The views of a scene show one set of named points, each view turned or mirrored, shifted and resized as a whole, with a little noise and some points left out.
In the rows, zero is written as 128.

Scene 1
View 1
Tozim: [192 174 145 124 112 145 159 109 121 106 119 104 111 132 175 128 152 103
 162  97 143 167 159]
feveb: [200 159 112 115 105 143 152 105  98 100 114  92 110  89 148 169 116 115
 146 122 154 167 157]
fikir: [190 171 163 123 127 147 158 110 164  94 132 121 121 150 206  96 173  98
 177  94 142 169 148]
tad: [180  92 138 112  93 134 134  85  75  96  60 123 121 141 168 135  62 129
 139 176 154 144 133]
gukev: [179  82 142 118 138 131 151 113 157  92  88 149 117 108 177 152 114 105
 141 145 137 141 120]
deg: [117 111 166 152 186  95 151 128 155  89  94 150  91  75 105 152 165 144
 151  94 155 105 131]
foti: [192 138 127 107 120 140 144 102  96 110  99 115 111 108 137 154 114 115
 141 130 158 153 132]
nef: [243 121 110  72 117 169 142  96  97 134 101 123 124 121 149 161  96  82
 126 152 154 174  97]
ripev: [192 151 150 129 107 145 166 113 128 108 105 111 109 144 195 128 142  94
 151 106 127 166 161]
Mifal: [178 110 162 117 100 139 140  88 105  95  75 130 124 169 196 102  96 119
 156 156 149 147 135]
givos: [171 122 139 123 125 128 149 107  95 109  82 121 105 109 137 156 113 122
 139 128 149 141 141]
fol: [177 130 155 139 139 134 182 133 143 124  93 126  91 124 170 154 162  83
 137  85 111 151 154]
pav: [201  95 138 108 127 145 163 115 116 131  75 138 105 128 163 162 112  83
 123 134 124 152 121]
Vinu: [173 156 167 116 164 133 152 118 106 146 100 135  96 137 110 123 173 105
 142  84 155 136 112]
von: [189 143 138 126 107 141 164 112 101 117  93 106 102 128 165 150 127  99
 140 112 132 160 157]
Divu: [191 132 127 100 110 140 126  84  91  90 100 115 128 115 144 132  94 135
 156 159 178 152 123]
rageb: [212  52 103  86 130 143 152 108  71 149  47 143  99  88 106 216  59  88
  86 173 134 142  95]
View 2
Vinu: [ 88 143 120 144  91 148 115 185 125 155  98  98  92 167 131 102  92 124
 116 149 116 112 133]
nef: [133 115 114 134 134 158 128 148  95 129 108 119 104 146  85  97 120  88
 125 157 131 138 169]
deg: [ 79 143  84 115  77 179  92 179 146 143 114 133 124 164 143 122  77 161
 115 152 137  98 106]
fikir: [ 93 114 107 150  86 118 139 181 111 170 150 114 113 111 124  95  98 144
 100 130 122 129 160]
givos: [109 122 108 123 117 150 109 151 141 123 112 133 103 153 107 109  97 133
 134 146 126 119 134]
Mifal: [112 119 107 134 124 115 125 156 125 137 118 147 108 127  70  87 101 162
 123 156 103 129 154]
fol: [ 96 123 117 147  98 149 120 145 122 151 142 102 119 153 126 128 108 142
 102 124 118 114 136]
pav: [118 124 113 138 124 158 118 135 109 132 118 121 117 160  89 115 116 129
 114 150 116 122 146]
rageb: [140 128 110 115 155 198  99 112 114  95  85 132 113 192  71 124 123  99
 138 169 128 121 136]
foti: [115 117 110 123 119 148 115 158 132 125 113 128  99 145 109 103 100 114
 137 146 133 127 146]
tad: [124 115 105 119 143 132 113 139 136 112 106 158 104 140  63  93 103 148
 143 161 112 129 146]
Tozim: [100 111 117 142 102 122 130 166 130 147 140 113  99 125 126 103  99 128
 121 124 127 128 153]
feveb: [115 104 114 120 120 143 120 151 140 120 130 125  96 130 123 108 101 104
 142 128 145 133 150]
von: [109 113 121 139 117 134 122 145 134 131 132 115 100 142 111 112 105 128
 126 128 120 125 145]
Divu: [117 113 101 115 125 139 117 167 134 121 105 149  98 129  93  86  94 120
 144 159 134 134 154]
View 3
givos: [133 149 192 136 122 138 123 115 116 147 141  88 152  92  92 159 117  95
  86 121 117 107 138]
deg: [123 148 199 122  76 124  62 146  42 110 160  71 145 108 117 153  91  49
  82  81 117  92 136]
tad: [145 129 179 140 151 133 163 104 122 138 126 114 175  75  84 138 151 121
  80 145 104 149 146]
Tozim: [138 156 161 123 141 159 151 124 127 193 141  83 146 129 130 162  87  95
  97  96 104  75 105]
nef: [119 176 146 110 111 151 160  66 169 153 111 126 153  95  91 171 112 129
  61 152 113  86 139]
fol: [122 146 158 126 117 150 102 119  77 195 144  87 135 115 114 162  82 104
 106 124 103  44 132]
von: [133 149 174 137 138 150 137 113 123 189 140  87 145 105 101 163 102 108
 100 126 109  80 128]
pav: [120 147 155 125 112 142 125  90 106 162 125 113 151  89  89 160 113 125
  81 158 104  80 154]
rageb: [107 164 192 134  89 122 104  55 146 121 119 123 146  46  33 168 148 128
  63 192 134 103 190]
ripev: [137 145 148 125 147 156 149 121 107 200 138  94 148 121 124 153  95 112
 103 117  98  72 117]
Mifal: [149 120 152 129 151 147 174 119  96 154 125 113 181  97 118 140 126 126
  81 129  84 130 129]
Vinu: [119 145 186 132  81 164 123 130  99 145 138  65 163 105 125 208  59 100
  62 106  97  67 122]
feveb: [134 177 184 124 141 140 137 103 166 175 144  89 133 111  94 154 114  85
  97 108 130  93 120]
gukev: [127 151 140 107 113 129 115 100  80 137 132 126 149 102 105 126 123 101
  82 129 106  99 146]
foti: [132 163 182 126 121 142 140 105 143 149 135  93 151  99  97 163 113  97
  79 117 119 102 129]
fikir: [141 150 124 104 135 164 158 130  91 189 137  98 153 148 160 151  72  99
  91  84  85  68  95]
View 4
givos: [121 131 136 135 164 132 112 110 153 154 115 128 136 132  96 128 180  91
 138 148 168 187 124]
fol: [ 89 136 145 155 157 198 119 100 126 143 146 103 130 128  63 115 135 118
 152 119 154 148 143]
pav: [100 138 108 161 139 148 100 122 122 170 131 135 149 116 102 144 169 129
 118 135 162 160 137]
ripev: [127 160 174 174 172 164 131 125 128 153 154 122 135 131  89 124 137 127
 160 130 128 152 135]
tad: [136 149 137 158 166  83 119 146 138 168 109 180 129 129 122 155 197 110
 100 177 153 187 121]
deg: [ 67  79 149  91 143 156 122  70 158 104 137  74 118 159  48  80 207  58
 136 135 160 189 128]
Divu: [153 143 152 143 163  86 112 131 157 167 133 131 156 135 134 133 200  95
 145 151 145 195 115]
von: [130 156 149 160 175 160 119 118 141 161 128 127 138 125  92 133 142 112
 156 135 159 168 129]
nef: [140 155 101 168 136 122  83 134 134 199 144 124 192 105 150 154 175 136
 145 121 156 165 129]
gukev: [ 76 119 137 140 120 116 117 124 121 145 155 122 134 121 102 132 186 112
 122 144 135 168 150]
rageb: [ 93 124  36 133 117 113  64 117 141 195  83 155 168  91 132 182 192 105
 100 151 221 193 137]
Mifal: [137 153 168 173 171 109 133 147 124 154 142 162 129 146 105 128 194 130
 103 161 118 163 117]
Vinu: [136 122 130 145 177 193  99  82 153 148 138  83 166 163  73  84 198 113
 137 102 159 159  97]
feveb: [143 156 154 142 169 130 114 117 162 170 129 112 152 115 121 141 140  84
 192 136 165 191 136]
View 5
Tozim: [171 150 112 163 132 112 118  97 166 133 117 162  92 149 129 153 189  90
  82 124 114  88  89]
Mifal: [167 172 138 142  97 147  70  56 143 129 138 187 123 166 120 115 205 136
  63 118 114  72 128]
deg: [191 159 108 103 101 124 156  88  93 131  97 129 144  88 121 142 190 120
 175 145 154 133 126]
givos: [148 177 150 133 115 133 103  90 136 144 126 171 126 133 135 135 179 119
 112 119 133 128 116]
Divu: [146 196 150 114 129 115  82  47 157 149 144 180 107 142 139 126 179 134
  81 133 127 116 103]
rageb: [ 79 180 247 140 151 160  53 106 125 140 147 172 158 106 138 100 161 136
 104 126 166 171 140]
pav: [135 145 180 164 135 152  82 104 137 121 127 161 135 128 120 117 188 116
  85 129 142 107 127]
von: [150 157 143 166 126 133 105 109 154 134 121 171 112 150 132 146 185  98
  89 111 121 109 107]
gukev: [150 149 162 135 137 151 111  58 120 105 130 144 136 128 107 131 202 134
  92 136 146 102 135]
foti: [143 175 153 136 136 119  95  86 153 145 131 170 110 130 138 134 176 115
  96 129 132 124 101]
nef: [119 155 193 161 173 123  57  84 171 132 142 166 107 124 133 111 175 115
  56 149 141 110 100]
fol: [166 123 132 181 129 141 129 129 134 115 105 142 125 129 116 149 195  88
 108 121 134  98 115]
fikir: [202 126  91 166 133 113 124  75 161 112 111 146  91 146 111 147 211  95
  71 142 115  51  92]
tad: [134 196 173 128 101 154  64  56 139 139 150 197 133 163 130 116 189 146
  73 106 123 112 135]
ripev: [167 140 126 175 126 133 112  99 158 121 120 163 103 158 120 150 199  96
  73 116 115  81 104]
View 6
deg: [195 107 100 148 108 157 153 114 146 129 123 127  93 139 134 129 104  80
 178  87 219 153  88]
ripev: [173 101  41  99 115 145  83 143  96 136 107 127 121  97 108 124 159 136
 130  83 136 133 136]
Mifal: [165  94  45  90 154 146 119 120  61 161  85 163  80  82 108 122 131 154
 114 104 137 142 110]
tad: [164  95  53 103 183 165 122 117  58 152  84 157  62  75 139 121 100 151
  95 129 154 137 141]
Divu: [168 109  80  85 178 139 130 134  91 141  82 137  70  83 121 120 103 117
  98  99 160 114 150]
fol: [173 105  58 129  87 161  83 132 121 126 124 124 136 114 123 127 155 125
 154 102 159 155 135]
gukev: [148 103  76 111 139 137 106 123  93 133  99 153 108 111 145  88 110 120
 145 128 160 155 108]
fikir: [173 105  53  78  99 112  95 149 108 140 100 130 130 108  79 115 173 120
 147  52 131 128 103]
feveb: [180 111  64 101 155 151  88 153 111 119 105 103 103  94 135 120 121 109
 107  87 162 105 181]
Tozim: [182 107  52  93 117 141  89 149 111 134 106 115 116  99 100 131 157 121
 126  65 144 119 145]
nef: [126 125 102  81 146 134  88 140 107 127  80 141 110  71 121 110 121 132
  90 144 132 137 191]
foti: [170 113  82 103 149 153 112 136 111 130  97 124  91  90 124 127 116 116
 108 104 163 126 165]
Vinu: [174 122 109 118  85 160 136 124 147 141 107 130 104  98  82 163 147 115
 134  91 174 151 146]
pav: [143 110  77 117 124 161  94 122 100 133 101 148 113  89 135 116 125 139
 122 146 151 162 154]
von: [177 104  52 112 127 164  90 138 102 132 110 122 110  93 122 133 141 132
 118  97 153 131 161]
givos: [179 107  73 122 144 167 120 126 104 135 105 129  86  96 135 132 113 120
 119 110 176 135 150]

In a view up to two points have been moved. Name them for each view, in the order of its rows, or write none.
view 1 -> nef
view 2 -> none
view 3 -> none
view 4 -> none
view 5 -> none
view 6 -> none
